A landscape with many peaks, sampled at points; each row gives a point and its height.
A climber steps from a point to whichever of its 2 nearest points has the largest rise for the distance, and stops where none of them is higher. Distance is the straight distance between rows; heights are no part of it.
fezum: [169 145  78 143 171 138 114 133 180 198 140 104  86 104  91 123 160  79
 185  95 172 167 140 164 165 145 116 166 118 134 159 121  85  90 148 112
 124  61  77 139 144  87 131 187 187 109 173 135 124 163 144  92 145 160
 129  89 139  91  66 105 116 105 109 136 154 120]  height 445
Kur: [ 74 123 109 122 122  74  82 124  77 148 139 113 153 109  88 173 128  97
  53 140 103 178  85 166  97 196 141 115  65 127 120 107 101 146 112 141
 147 134 164  94 120 147 174 143 122 119 179 102 128 171  97 207 121 164
  58 123 141 131 165 131 148 122 148 194  97 119]  height 84
Bepi: [152 140 174 121 138 176 137  94 164 150  97 135  91 147 143  85 155 157
 156 129 117 142 163 165 159 118 137  90  78 134 139 107 172  92 128 128
 143 141 122 133 115  93  88  85 144 167 117 139 103 144 103  80 165 120
 123 143 127 122  46 133  85  59 153 109  83 126]  height 499
dimo: [127 149 116  76 120 114 143 126 122 151 170  99 129 135  95 143 150  85
 179 107 134 118 126 163 127 164  95 155  82  85 121 114 111  93 167  91
 102 102 135  90 127  69 136  61 170 118 142 128 115 152  98 154 140 147
 126 116 121 128 176  91 106 157 148 210 151 118]  height 314
Rav: [174 118 170 134 150 107 162 156 151 141 113 143  67  99 111 132 142 102
 170  80 150 166 186 160 145 138  72 122  53 123 123 136 109 116 125 129
 103 103 123 122 123 114 103 103 153 132 172 145 103 150 148 148 125 173
 124 151  94 104 131  96  86  94 147 173 121 108]  height 152
Vutad: [ 96 127  95 134 134 108 114 129 117 172 113 138 167 131 110  76 115 140
  79 123 111 159 116 112 160 151 105 141 106 178 152 131 156 118  98 136
 141  65 155 146 131 155 176 170 121 131 153 122 148 157 116 178 117 146
 116 124 154 117  81 141 113 123 141 127  90 116]  height 464
revop: [145 131  87 117 174 126 120 156 158 173 112  89 111  78  76 145 155  94
 144 110 153 132 130 148 159 121 112 125 122 145 156 133 118 108 164  85
  99  96  96 141 110 128 123 152 178 121 165 132 126 124 147  96 129 148
 114 116 123  94  95  89 164 124 113 151 126  89]  height 469
mame: [ 92 120 202  79 115 114 103  82 135  98 129 145 108 150 173 161  99 142
 122 112  80 129 113 131 107 182 140 150  57  94 113 110 113  99 138 131
 138 160 173  58  92 104 123  81 151 130 126 137  98 163  83 161  94 116
 108 132 112 145 192 110  73 151 121 168 139 115]  height 263
sapi: [164 104 190 153 107 101 171 173 119 145 119 119  82  99 109 117 154 105
  96  94 169 179 160 192 142 160  60 128  40  97 115 128 156 150 127 187
  75 101 148 128 119 180 110 104 118 122 166 132 106 176 170 145 128 182
 110 130 107  89 149  98 126 103 154 216 122 121]  height 135
rokud: [189 118 196 125  73 147 149 119 129 142 129 105  84 167 163  93 159 151
 162  91 192 139  99 136 127 110 109 111 149  89 151 135 176 112 125 135
  96 164 126 107 159  96 118  59 118 135 101 154 108 127 159  81  87 101
 143 134 179 119 140 102 116 144 142 110 114 165]  height 546
fet: [ 78 121 132 119 140 106  92 139 107  93 118 173 152 133 156 194  47 123
 103 151  88 138 129 107  66 161 175 116 177 126 113 106  85 155 108 141
 137 149 141 111 126 158 118 143  88 111  90 121 105  87 101 163 106 104
 114 142 109 175 188 183 104 134 128 103 135 127]  height 594
Rer: [190 100 101 158  91 154 206  68 109 102 149 108 136 141 136 148 173  61
 123 121 177 124 113 170 125  85 163 122 137  83  88 140  84 138  90 103
 153 140 128 142 144 126  91 157 100 134 109 109 110  82 141  90 177 166
 147 127  93 125 130 156 165 118  93 150 166 151]  height 418
dur: [ 70 122  70 120 174 132 176 138 142 143 174 129 138 128 114 142 168 120
 165 167 117 100 125  85 146 109 153 129 133 134 139 102 121 133 131  72
 188 125 100 139  85 138 116 155 135 157 107  78 120 166  50 137 171 109
  84  88 108 160 132 162 152 158 109 135 116 116]  height 563
Peli: [124 127  88 129  98 136 141  27 118 111 159 126 169 171 143 120  85 133
 103 115 111  81 112 139 117 123 131 179 136 117 101 109  99 129 142 129
 159  65 141 120 132  91 140 141 120 139  65 113 136 120 102 146 161  93
 153  94 160 152 110 144 114 147 106 143 166 164]  height 626
fopod: [104 141 147 136 100 102  85 142 102  95  94 134 144 109 113 143 143 108
  56 128 147 140 114 142  99 143 145 145 132 117 109 131 144 176 158 183
  54 172 106 101 123 164  98 106  84  93 137 135 146  94 181 144 116 152
 151 152 134 138 178 113 147 143 155 146 117 154]  height 106
depir: [130 160  85 114 176 130  94 156 144 179  97  91 121  66  66 135 156 124
  99 112 135 142 128 181 179 112 117 136 131 153 189 121 174 136 214 108
  77  92 114 144  88 171 147 125 211 118 183 146 154 127 176  99 112 129
 112 145 172  76 132  43 183 137 136 154 122  74]  height 498
rakat: [ 89 130 128 120 125 120 107 168 107 102 137 157 171 159 156 123  77 186
 136 116  68  77 125  60  98 139 128 158 223 169 170 115 159 128 150 131
 130 117 144 124 116 140 182 122 139 121 112  95 153 137 126 135  91  51
 130 132 164 162 105 151 129 153 140  73 118 103]  height 491
Pabo: [ 69 145  49 119 169  89  92 178  98 138 127 116 172  91  64 174 149  97
  89 178  82 150  97 148 110 167 117 101  74 150 163 124 110 159 127 110
 127 114 156 148 114 170 169 157 150 124 192  76 162 150 100 174 144 158
  60 125 127 114 132 114 164 134 160 170  90 105]  height 67
tanuf: [139  85 114  96 146 144 129  81 129 136 153  99 103 117 139 183 116 116
 157 142 153 112 110  89  71 114 160 131 139 149 124 135  74 123 128  94
 206 139 173 113 164 107 119 175 154 141 107 124 112 100  68  87 155 140
 121 115 157 149 177 146 161 201  75 125 159 124]  height 515
ver: [155  97 156 125  91 114 144  89 119 199 161  85 104 156 130  73 117 161
 100  84 174 137 109 117 135 150 108 136 131 116 134 109 171 116 116 147
 122 132 119 106 130 106 201 150 133 133 131 153 132 129 138 173  94 134
 138 116 170 128 108 115 110 137 130 157 140 152]  height 310
vun: [ 80 122 187 124 146 121  82 114 142 176 116 162 149 148 157 115 107 179
 111 131  79 107 123 110 131 177 139 126 118 152 122  87 170  98 146 122
 113 163 165  92  93 131 110 114 144 128 104 112 102 148  94 174  71  90
 113 142 156 152 118 134  91 139 148  96 110 106]  height 221
fipo: [110 150 149 162  98  99 108 125  89  60  94  82 160  85 127  87 117 112
  90 127 121 126 121 149 107 138 152 135 149 138  92 134 131 163 175 155
  49 150  83  85 127 146 114 125  85  94 140 166 131  81 200 135 140 187
 155 135  97 148 137  94 148 115 188 189 133 135]  height 121
vofe: [ 95 139  57 129 169 103 121  97 112 146 104 115 175 109 100  96 120  97
  83 145  72 131 126 139 168 131 121 143  80 169 156 115 123 111 140  89
 146  68 149 164  89 134 168 197 141 156 156 110 163 153 100 180 168 175
  88 120  99 131  84 134 115 128 131 151 107 104]  height 496
zatun: [159 125 119 162 145 155  97  84 150 187  67 122  96 111 114  70 148 163
 105 113 170 140 119 165 197  86 134 105 111 135 140 162 166 112 107 121
 142 146 110 127 138 112 125 110 145 141  99 162 137 112 119 106 120 127
 156 122 200  92 112 118 141 154  61  70 125 157]  height 536
sel: [165 133 180 140 115  92 133 199 133 158 163 131  86 109 102 110 130 121
  85  89 164 185 170 141 133 168  59 151  61  92 152 133 159 151 143 178
  64  61 124 135 119 160 155 145 132 121 157 148 149 191 180 194  78 165
 134 131 122 106 149  88 133 119 131 188 141 111]  height 122
Dupi: [123 126 113  81 140  99 105 199 138 119  93 139 114  89  99 136 101 128
 154 146 120 125 111  87 109 119 108  96 160 156 152 179 135 144 137 124
 108 149 102 135 127 185 187 139 143  98 210 160 153 129 164 105  87 132
 100 189 111  96 132  89 148 113 155 169 113  81]  height 561
nemu: [150  86 143 134 127 132 150 101 133 136 129  77 107 145 152 142 122 110
 192 135 152 106 136  70  93 121 147 132 151 137 137 106 104 115 168  79
 159 148 152 119 152  85  94 178 152 145  72 119  91 107  88  95 167 125
 131 122 132 153 124 158 140 147 111 101 148 124]  height 490
pade: [137 101  94  80 176 151 145 105 136  90 151 153  93 113 148 188 113 126
 149 175 131 128 150 100 106 102 180 114 132 116  92 154  60 109  71 106
 237 123 141 161 142 117 105 143 164 118 102 118 116  89  69  75 172 144
 128 124 120 154 165 164 130 179  85  92 166 128]  height 545
famon: [ 76 181 147 115 109 119  82 154 128  29  89 139 147  80 158 114  94 120
 127 193  87 103 185 117 116  95 148  84 118  93 113 140 126 126 101 100
 133 149 130 141 140 145 139  77  98 112  97 167 129  69 133 149 169 155
 143 139  48 181 162 136 121 147 162  86 149 121]  height 264
Zuzu: [ 68  99 104 144 102 123 149  67 109 159 190 110 175 188 140 115  89 138
 114 129 112  72  96 118 127 152 112 171 123 109 117  78 127 140 172 117
 167  99 164 115 122  91 139 104 133 169  51 105 116 168  70 166 164  98
 123  80 151 177 150 133 122 180 138 166 122 154]  height 591
Besuf: [171 142 158 115 147 164 157 110 158 131 133 149  73 149 143  98 161 154
 149 108 132 138 153 166 173 104  89 121  66  91 131 128 165 109  96 148
 132 134 121 138 118  95 102  67 144 161 116 141 138 166 129 113 130 101
 128 132 122  98 123 111  84 115 123 129 117 148]  height 472
sefo: [ 80  97 115 130  77  82 104 133  59 122 126 102 170 114 118 110 119 136
  54 157  95 166  68 137  95 179 148 102  89 152 103 130 127 173 109 178
 115 134 171 111 155 168 161 128  77 100 205 102 132 129 139 177 125 169
  73 139 145 136 149 119 128  83 190 204  77 138]  height 102
bir: [ 90 116 139 162 130 141 104 119 161 195  82 111 143 117 127  81 104 160
 101 141 122 139 139 136 139 143 153 141 144 191 134 104 168 127 180 137
  84 160 116 110 114 139  99 124 117 109 142 139  83 128 158 131 105 154
 124 133 147 115  72 121 134  80 147 137  69 131]  height 171
biril: [ 80 103  84 137 145 167 151 116 129 133 153 107 139 120 134 135 160 133
 188 183 137 122 139 109 119 100 164 109 104 130 106 107 105 129 122  94
 203 173 125 175 119 127  55 108 105 146 110  84  72 147  75 108 170 132
 111 102  98 162 132 166 133 118 127 118  77 155]  height 599
vop: [139 168 161 151 115 160 151 168 122  85 104 176 188 138 158 158 120 139
 131 131  75  84 152 122 158 127 159 144 153 119 152 117 155 115 148 156
  96 178 119 144 129 113  77 110 134 163  74  93 124 118 156 120 119  68
 158 128 115 145 124 161 154 126 115  33 146 132]  height 665
Nov: [111 144 135 136 133 108  88 176 136 111 131 151 182 158 163 122  87 166
 130 101 104 111 144  81  91 169 123 207 220 181 140 121 139 147 151 147
  93  93 113 132 147 133 152 148 142  86 156 111 141 132 169 127  49  95
 151 126 158 118  90 135 118  98 122  95 121 116]  height 455
reve: [154 128 104 136  80 118 199 124 103 111 129  91 150 126 129 131 165  53
 124 133 176 160  97 166 111 100 151 116 161  99  96 166 101 166  89 112
 101 155 105 114 119 150 101 126  68 125 155 128 106  57 164 120 152 153
 132 132 105 121 165 158 163 139 132 177 136 150]  height 397
teve: [146 146 108 144 117 169 184 163 123  92 112 142 160 130 147 125 141 137
 161 134 105  66 156 129 171  80 109 108 144 110 133 127 152 116 147 119
 150 144 119 168 130  96  95  65 122 182  56 117 118 120 147  95 175  86
 168 124 103 141 147 118 153 132 122  69 126 141]  height 624
buda: [190 126 174  95  82 131 178 130 114 106 145 108 115 172 149 110 114 145
 172  94 148 132 112 100 112 122  99 140 177  64 121 167 152 104 132 122
  97 134 140  96 153  99 170  51 120 133 103 158 118  92 154 106 120  97
 158 146 121 133 171 121 103 167 145 132 157 162]  height 516
Tofo: [156  90 128 172 102 144 138  23 130 120 134 102 163 145 158 120  79 105
 118  98 152  99 149 134 119 119 142 172 133 108 101 114  60 127 161 121
 174  86 165 122 156  67 136 166 133 120  58 131  93  74  93 111 195 145
 170 104 145 144 108 149 120 121 100 148 185 143]  height 663
kesuk: [171  82 139 171 131 124 152 122 123 227 144  82  94 135  94  97 162 119
 100 113 227 158  99 135 165 130  99  92 117 172 141 130 174 119 108 129
 167 122 166 133 121 156 131 170 139 162 119 119 130 184 112 104 108 135
 125  96 196  98 112 117 209 148  83 114 140 112]  height 277
vil: [124 122 127 168 130 123 141 140 141 134  66 100 147  95 128  93  81 122
  85 116  97 116 156 164 150 158 115 137 142 202 137 127 163 128 220 158
  80  95 111 135 121 161  93 137 129 126 135 143 109 122 190 135 153 164
 136 145 119  98  89  95 142  82 173 182  90  73]  height 154
reso: [226 111  91 156 126 150 211 163 129 108 160 148 114 148 131 139 158  85
 174  94 160  93 112 131 145  90  87 133 174 126 167 126 114 131 135 131
 159  78 124 157 125 141 129 156 149 194  94 119 145 158 143  95 153  89
 136 141 129  79 121 136 167 143  63 128 162 102]  height 402
Mife: [ 48 169  84 107 137 123  79 139 105  59 113 167 173  95 129 149 112 150
 114 179  82  91 147 115 113 103 145 106 137 103 105 121 136 142 125 123
 139 153 140 160 100 124 120  61  94 129 111 144 159 103 121 146 141 122
 130 130 106 182 207 117 129 158 179  89 104 157]  height 299
mudiz: [ 75 128  70 125 165 129 134  86 120 134 171 124 144 142 125 112 141 130
  92 170  79 123 121 103 143 113 156 137 114 143 157 112 106 106 110  82
 169  95 106 135  83 147 152 214 133 140 130  90 161 152  70 164 148 132
  92  91  88 149  77 182 120 131 100 130 120 103]  height 530
sim: [190 129 143 157 133 172 156 144 137  93  97 128 123 111 156 113 160 108
 161 125 151  96 130 154 174  85 129 117 141 124 159 141 145  99 126 119
 156 174 114 150 173 112  86  81 164 190  50 116 117 119 128  34 158  84
 156 116 153 130 140 104 184 157  80  29 147 140]  height 590
gule: [174 110  94 119 139 137 189 142 121  96 176 136 138 162 140 180 135 101
 170 137 143 101 106 114  96 112 112 115 183 124 134 124  73 121 126 100
 201 108 140 145 115 114 137 175 121 154 123 102 133 149 108  81 152 112
 132 127  99 111 125 166 135 144  86 140 158 115]  height 419
kav: [ 95  86 140 166 120 151 120 122 131 206 109 103 170 148 123  99 110 162
 145 133 154 118 118 116 150 149 136 140 153 187 143  85 176 117 182 110
 118 155 161 126 116 140  76 123 104 158  83 113  78 140 119 121 121 101
 134 114 192 131  83 145 177 134 128 110  74 137]  height 186
pipa: [ 95 164 146 172 143 114  63 120 149 107  74 180  97 100 101  49 156 173
  37 149  98 171 141 165 171 120 140 115  59 159 135 133 154 135  97 159
 114 112 121 158 133 186 126 145  89 112 132 175 196 141 168 157 123 174
 133 136 175  82  86 138 142 134 117 108 108 121]  height 442
koga: [166 113 157 152  79 168 160 134 149 158 138 121 119 168 141  69 144 170
 173 119 180 133 139 138 129 119  92 106 149 132 105 131 142 129 102 163
 130 163 112 147 159  89  91  78  88 143 107 149 105 138 148  73  97 112
 166 111 165 119  88 117 118  97 135  95 109 178]  height 571
koru: [157 123 156 131 148 124 102 160 120  85 141 188 121 143 137 170 110 137
  86 131  99 117 132  96 130 140 114 116 139 115 156 133 116 121  81 140
 141 114 120 120 111 161 162 145 123 126 139 129 155 142 158 150  86 100
 126 172 101 120 147 148 104 149 103 104 142  81]  height 647
Rosut: [153 113 152 144 136 119 130 138 143 234 133 107  98 141 106  63 140 181
 102  92 185 165 114 107 194 127  97 106 120 138 149 135 216 117 102 155
 144 111 132 117 126 145 176 147 138 139 145 162 154 164 131 129  72 113
 127 114 197  91  99 115 138 143  94 119 131 114]  height 291
gep: [105 115 127 102 139  93 103 136 123  84 120 155 170 112 151 184  55 122
 138 149 127 111 160 110  66 133 118 116 164 115  98 154  53 135  81 125
 174 112 172 131 146 133 166 150 114 110 132 153 110  56  94 143 134 132
 138 139  87 168 190 139  81 142 141 126 146 116]  height 649
Lakov: [102 168 105  88  97  88 174 151 112 129 163 117 140 138  90 161 162  47
 163 135 166 173 121 135  94 131 147 109 127  90  90 145 111 155  93 120
 118 148 108  90 115 142 121  96  63 103 163 101 114  92 123 147 133 134
 125 120  69 159 186 145 164 148 145 172 129 154]  height 372
ruval: [ 89 107 123 125 126 124 118 111 111 123 133 148 197 167 169 138  44 186
 141 147  91  55 126  83  88 129 114 158 196 157 144  99 127 125 165 120
 183  98 186 148 132 102 145 119 131 148  78  98 125 136  81 122 149  90
 127 119 168 166 133 158 130 181 140 109 128 117]  height 526
Veneb: [ 85 151 137 159 184 116  34 101 157 155 102 191  86 117  83 118 169 150
  63 155 119 171 134 161 173 125 161 116  67 142 121 122 128 110  82 113
 124 140 121 124 115 164 116 155 128 115 164 147 171 145 139 150  95 137
  95 122 151  88  95 145 141 121  93 108 128 112]  height 470
Peb: [136 125 101 122 168 114  95 209 139 154  82 123 121  83  68 153 137 126
  88 136 120 133  96 137 153 108 112  98 153 182 169 150 159 137 177 129
  90 127 124 142 117 205 169 157 165 101 187 131 154 144 162 106  89 135
  83 174 146  67 131  87 181 119 141 165 110  66]  height 528
Zegid: [110 127 106  86 152 145 113  96 143  69 139 157 151 122 166 207  65 135
 151 145 110 109 168 137  79 121 142 128 113 118  71 154  41 116  75 131
 216 102 162 158 149 100 126 129 146 111 129 121 105  93  77 119 148 151
 141 144 103 131 174 148  80 126  96 117 171 139]  height 593
dipi: [200 133 153 125 144 148 149 152 168 120  86 129  63 109 142 121 125 106
 200  92 154 153 187 160 140 124  93 113  96 165 112 151 112 127 106 153
 116  92  82 145 177  90  98 104 136 111 163 156 105 129 149  70 153 149
 131 149 111  85  79  93  72  53 164 129 119 112]  height 170
lagom: [189 113 163 154 150 148 100 117 128 153  93 103  89 115 133 125 163 143
 145 107 183 134 116 140 147  78 127 113 141 125 142 158 150 116 125 111
 135 175 135 128 163 124 100  94 157 155  77 154 121 106 131  71 116 109
 154 122 208 111 165 107 173 195  71  42 144 151]  height 564
buzus: [ 99 118 122 153 122 140 106  91 129 178 122 159 179 135 143 147  98 148
 138 115 117 116 129 129 135 148 137 151 131 145  91  80 149 130 147 142
 131 142 167 132 110 111  79  91 112 136  59 105  97 132  99 135 107  86
 149 119 178 157 125 144 132 141 111  89 101 142]  height 201
pifas: [ 88 110 134 145 102  93  99 164 101 111  82 101 144  88 109  97 131 122
  67 178 107 151  89 122 115 143 127  89 125 164 114 149 136 175 127 170
  98 161 135 133 131 192 144 167  80  94 196 158 161 114 181 154 135 201
  85 160 131 121 132 107 152  97 179 186 109 104]  height 120
birog: [163  94 120 141 112 155 157 113 132 128  96  87 115 119 147 152 122  86
 200 142 166 108 131 119  87  97 154 140 179 153 112 149  50 112 159  93
 152 164 151 149 169 109  83 168 126 132  95 125  76  80 121  39 177 139
 146 144 114 128  96 133 152 114 129 116 128 135]  height 468
ket: [151 110  91 136 113 141 144  85 116 121 122 129 161 118 141 185 119 110
 133 123 139 116 117 146  95 115 143 128 165 145  95 134  76 142 124 117
 169 141 142 161 133 125 101 139 120 123 125 111 106  95 127  91 155 118
 152 135 124 116 115 145 153 132 101 125 124 144]  height 444
toka: [126  87 183 127 133 161 132 119 129 160 107 104 108 154 137 140 152 165
 160 158 103  98  92 101 134 145 189  99 163 153 187  75 183  90 181 112
 115 203 133  92  93 156  71 163 166 167 102  97  82 128 109  89 128  80
  53 158 124 126  86 153 172 109 125  91 119  99]  height 600
Segum: [111 129 106 112 130 165 138  76 142 136 185 119 114 163 144 118 166 126
 229 156 150 112 129 109  96 106 133 147 104 110 100 113 101 113 136 108
 179 141 129 165 140  58  78 101 133 137  87  98 108 166  59  93 164  98
 125  76 150 151 111 139 116 107 143 108 107 193]  height 638
Monil: [ 99 166 145 140 125  76  84 196 125 129 128 131 128  87  91 142 146 111
 102 149 149 169 133 104 116 147 111 141  98  91 122 122 133 167 129 167
  66 141 107 121 117 165 141 129  86 100 159 159 164 130 149 186  80 162
 143 146 115 156 153  90 142 145 167 132 119 122]  height 91
kelod: [125 145 129 158 171 135  42  91 155 162  64 154  94 100 110 111 159 155
  68 108 143 161 150 171 180  95 151 129 100 120 121 136 149 132 120 126
  93 145 118 107 135 136 132 117 124 104 136 155 164 103 153 129  93 140
 142 132 192  99 145 106 127 149 105  80 129 153]  height 503
Delek: [115 168 151 112 121 133 120 156 158  57  95 135  90  83 143  95 114 126
 145 172 103 121 180 107 129 111 145  67 126 127 128 164 117 123  80 105
 118 175  92 134 151 131 138 131  98  94 140 186 144  65 163 132 146 169
 138 127  49 141 120 141 103 118 159  98 151 126]  height 236
kela: [107 105 158 174  99 116 133 132  98  90  70  95 159  96 137  97  78 125
  60 144  90 121 111 135  94 155 135 117 155 205 101 127 126 151 173 157
  87 146 107 102 137 164 113 166 103  94 170 161 110  96 195 132 136 205
 110 151 103 129  95 123 135  80 189 201  98 113]  height 138
Tof: [119 126 136 142 141 111 125 188  97  88 153 190 138 164 154 165 101 121
 109 151 103 133 129  86 101 147 146 124 178 103 136 111  99 152  78 158
 126 147 119 118 101 163 104 153  87 125  98  87 113 119 149 157  91  99
 145 153  80 158 137 193 124 133  91  79 121 114]  height 609
vip: [138 173 128  90  88 121 171 151 116 109 172 137 122 156 117 135 124 150
 201 115 138 120 130  90 115 104  74 167 149  55  85 179 127 107 107 123
 112 102 136 111 162  97 161  31 102  98 126 146 144 128 131 127 117 103
 172 120  99 156 208  85  92 160 155 146 154 177]  height 476
kuv: [114 132 112 124 129  95  68 181 128 103 158 160 143 131 136 171 104 104
  99  94 132 148 129  94  55 155 127 198 184 139 111 126  91 156 134 158
  73  83 100 111 155 137 160 167 118  73 167 122 153 107 161 166  67 115
 163 125 136 145 135 141 122 116 120 122 128 136]  height 423
mizur: [194 115 136  82 143 154 181 122 153  95  99 128  52 114 159 101 135 136
 153 117 124 136 166 133 139  89 127  71 106 132 144 171 137 120  91 116
 163 120 100 167 161 100 149 141 149 133 147 173 126 125 138  78 157 141
 123 155  82  73  80 120  83  57 128 116 131 106]  height 188
zub: [ 68 184  92 112 115 119  97 128 114  70 124 133 150 108 129 142 135 128
 133 159  88 108 140 136  99 106 152 125 147 137  99 115 113 156 128 131
 111 169  95 142 112 115  89  89 100 112 143 107 136  91 146 138 135  97
 137 117 109 159 119 145 124 104 159  97 120 161]  height 332
vubad: [ 95 165 117  94 122 115 117 101 122 113 159 130 122 118 106 151 157  85
 148 126 137 150 122 139 113 144 132 123  82  99 100 120 112 126 115  87
 118 147 106 111 111 110 123  83 108 129 161 113 123 131 105 172 138 149
 116 116  91 156 157 118 102 107 154 165 121 142]  height 343
loti: [142 183 105 105  87 134 165 180 116 129 187 119 117 160 105 113 165 141
 144  94 146 143 110 114 148  91  72 150 121  43 133 138 186 120 106 152
  63 113 109 125 115 126 163  62 124 113 127 142 174 159 135 169  99 114
 162 119 104 139 197  93 133 160 148 150 159 171]  height 436
guze: [194 109 116 154 175 156 185 148 144 126 184 172 107 155  98 190 185  99
 131 112 147 134 111 140 181 110 110 123 133  93 165 134 109 126 110 132
 159  91 121 114  99 141 104 134 161 192 103  98 140 176 120 103 131  97
 113 121 123 110 148 121 161 182  57  96 162  89]  height 386
vodo: [ 78 174  88 123 133 124  87 145 134 114 152 129 131 121 106 119 168 116
 132 130 116 142 139 130  93 114 160 143 141 140 103 117  97 148 108 148
  91 134  66 142 124 121 101 145  84  72 179  94 160 123 139 140 111 116
 128 101 131 124  81 156 102  72 122 101 122 166]  height 363
gem: [ 96 127 210 116 122 117  80  95 122 120 121 171 149 146 167 183 101 137
  77 131  56 111 103 152 104 206 140 158 109 135 132  71 145 107 171 129
 101 155 165  71  88 145 101 123 168 130 116 118 105 174 118 168  68 105
 123 175 149 116 150 124 107 147 113 148 140  91]  height 239
Dusu: [145 111  54 118 158 142 106  80 155 150 115 107 110 106 115 146 138 104
 173 109 159 132 128 131 119 128 129 178 122 158 120 133  53 102 153  91
 152  65 109 151 168  80 149 211 191 116 155 120 143 134 108  95 150 160
 131 112 164  96  81 144 129 128  78 126 155 123]  height 420
fifi: [133 176 125 122 113 119 100 143 142  82 159 134 119 150 150 146 130  83
 144 113 128 130 121 124  82 133 186 176 200 137  97 125  84 159 139 123
  77 112  70 120 140 132 113 165 120  79 163 100 153  84 170 140 105  85
 145 118 116 141 100 168 113  68 116  90 164 161]  height 392
Kopav: [131 146 125 130 126 173 158 130 162 157 161 114  94 150 132  95 178 133
 220 142 178 149 140 128 125  87 137 110 128 111 107 129 130 118  74 112
 150 170  99 154 152  85  95 106 104 129 123 128 120 133 103  92 136 130
 131  84 124 137  95 134 111  99 138  88  95 190]  height 604
bupa: [117 112 183 159 138 152 134 152 131 143  93 133 175 150 157 136 112 163
 165 137  87  86 134 104 158 145 180 140 172 151 167  96 163 110 174 123
 107 184 120 113 119 146  63 152 161 137  71  89  77 116 109  91 107  75
 119 122 126 139  77 172 173 111 114  29 114 126]  height 628
Gisog: [179 114 133 124  70 126 216 139  84 113 167 110 133 179 127 128 134 123
  71 137 123 148  79 131 144 142 113  73 124  72 135 169 173 142  60 174
 146 130 155 129 100 151 177 128  85 174 134 127 148 153 154 151 146 126
 104 141  79 118 181 156 121 146 121 161 141 129]  height 351
Ror: [142 169 148 118 120 102 113 189 145 137 183 134  80 121  87  97 161 122
 129 114 138 158 150  97 138 144  87 132  99  77 157 130 157 125 104 139
  69 101 110 118 119 158 185 130 125 111 195 156 186 173 158 186  69 148
 151 119 106 138 136  80 118 124 137 158 154 108]  height 108
Vevim: [115 118 131  73 131 114 125 113 149 137 156 131 110 148 139 176 103 122
 133 127 133 116 125 113 112 158 101 158  92  92 120 134  91 119 125 121
 143 109 147  83 125  96 177 122 160 124 134 142 131 155  76 148 119 130
 117 119 124 151 196 102  80 162 116 171 158 100]  height 288
Surog: [194 123 128 104 120 140 190 139 122 114 165 169  98 157 114 152 161  94
 112 119 153 144  81 137 147 114 126  96 118  81 160 161 132 133  68 135
 149 126 116 124 112 158 141 117 119 164 128 114 159 155 150 118 131 122
 124 148  85  90 169 138 126 157  87 142 140 113]  height 369
tada: [ 50 100 122 123 130 120 127  87 137 146 150 118 180 158 164 138  97 151
 131 154  74  69 121  87 134 160 156 170 166 139 142  61 152 140 191 104
 138 113 163 111 102  99 100 126 153 168  50  82 111 150  58 155 153  76
  91 112 158 189 150 153 142 179 126 117 135 112]  height 559
zun: [ 57 155  85 181 154 111  85 138 125 139 100 166 168 116 105  62 144 164
  37 151 105 173 132 130 176 129 147 130 126 191 156 145 154 148  93 156
 105 101 144 149 121 194 127 175  98 122 120 123 152 132 142 176 125 155
 136 104 160 117  70 159 143 133 120  80  91 118]  height 434
par: [100 163  93  95 154  76  79 232  95 104 145 140 162  98  36 171 134 121
 114 147  95 124 101 128  83 152  94 106 106 141 145 139 144 170 137 153
 117 130 139 167 104 195 170 124 144  93 212 106 171 195 132 129 114 140
  95 150 116  95 129 100 164 123 177 181  91  80]  height 51
timok: [149 122 129 107 153 121  92 166 137 134 117 161 118 106 123 136 123 147
 140  99 126 129 134  87 134 127  99 125 158 149 125 161 127 137 108 141
 122 112 117 148 148 131 185 143 148  97 175 148 166 130 145 118  75 100
 143 155 138 108 127 118 107 130 109  95 127 106]  height 606
Bil: [175 115 148 129 141 120 121  65 137 118 108 127 108 122 154 108  75 123
 136  60 133 118 175 167 143 142  93 134  92 135 110 130 108 116 141 134
 136  84 128 126 151  63 143 122 154 121 113 159 108 121 139 128 151 154
 148 141 127 123 108 107  61  93 133 156 160 125]  height 572
dofut: [137 111 143 126 128 133 136  75 122  87 133 114 131 120 165 122  76 125
 135 100 131  98 153 140 129 125 143 146 141  97 104 133  90 107 146  93
 147 116 147 104 164  69 158 138 153 120 101 145 108  51 103 139 169 145
 159 118 105 165 131 125  84 120 156 132 175 134]  height 619
Rul: [166 135 140 125 100 165 180 144 124 158 181 136 107 161 125  97 166 177
 148 105 138 115 112 139 179  79  71 133 110  75 156 134 198 118 115 171
 123 124 125 149 118 106 136  51 121 160  96 145 148 184 138 127 116  85
 151 106 144 120 155  86 122 153 123 129 110 171]  height 447
Zat: [103 115 162 125 120 146 117  73 142 162  95  88 134 123 145 149 133 127
 172 141 102 115 105 121 108 140 194 126 143 149 141  71 139 131 198  96
 101 180 129  98 115 117  78 135 140 150 105  96  75 110  96 112 147 108
  88 150 132 145  94 135 136  91 156 134  95 145]  height 573
Vik: [137 128 112  98 134 158 132 112 140 101  76 113  83  92 138  86 131 163
 132 142 130 128 144 105 136  71 147  72 124 138 124 195 119 113  83 102
 148 155  97 165 166 106 184 139 136 100 155 175 129  66 143 106 151 147
 136 134 106 108  91 117 108  97 146  83 124 144]  height 210
rupov: [176  88 154 123  57 120 198 105  76 145 156  70 124 161 146  90 140 143
  85 114 166 133  73 123 154 114 115 104 136  82 118 151 167 136 128 147
 124 129 158  97 123 127 198 137 100 142 139 144 155 114 136 162 138 143
 127 114 129 139 172 118 121 142 140 192 145 155]  height 330
tak: [145 136 175 134 127 155 123  59 133  98 119 145  91 152 160  96 110 146
 123 107 109 141 176 172 133 139 135 130  58 128 104 130 122 104 106 135
 135 114 111 120 132  84  92 110 127 119 115 145  96 133 119 108 153 142
 160 127  98 105  45 146  52  37 156 148 136 145]  height 531

For each start below, name the point where the climber stops.
vun -> gep
Rosut -> gep
Rav -> Tofo
pipa -> vop
vodo -> Tofo
fezum -> koru
Dusu -> koru
reve -> gep

Call two points neighbours if one is among the 2 nearest of the other. Go from one point of each pair to the other, from neighbour to neighbour, staying as high as possible. Name the lowest point that can't be avoided.
vop, Tofo -> zun
Tofo, Segum -> loti
gep, koru -> fet

For each start below, name every point that the climber comes to, in order.
vil -> bir, kav, buzus, vun, gem, mame, Vevim, dimo, vubad, Lakov, reve, Rer, ket, birog, nemu, tanuf, pade, Zegid, gep
zun -> Vutad, vofe, mudiz, dur, biril, Segum
loti -> vip, buda, rokud, koga, Kopav, Segum
gule -> ket, birog, nemu, tanuf, pade, Zegid, gep
Monil -> Ror, sel, sapi, Rav, dipi, mizur, Vik, Delek, famon, Mife, zub, vodo, fifi, kuv, Nov, rakat, ruval, tada, Zuzu, Peli, Tofo
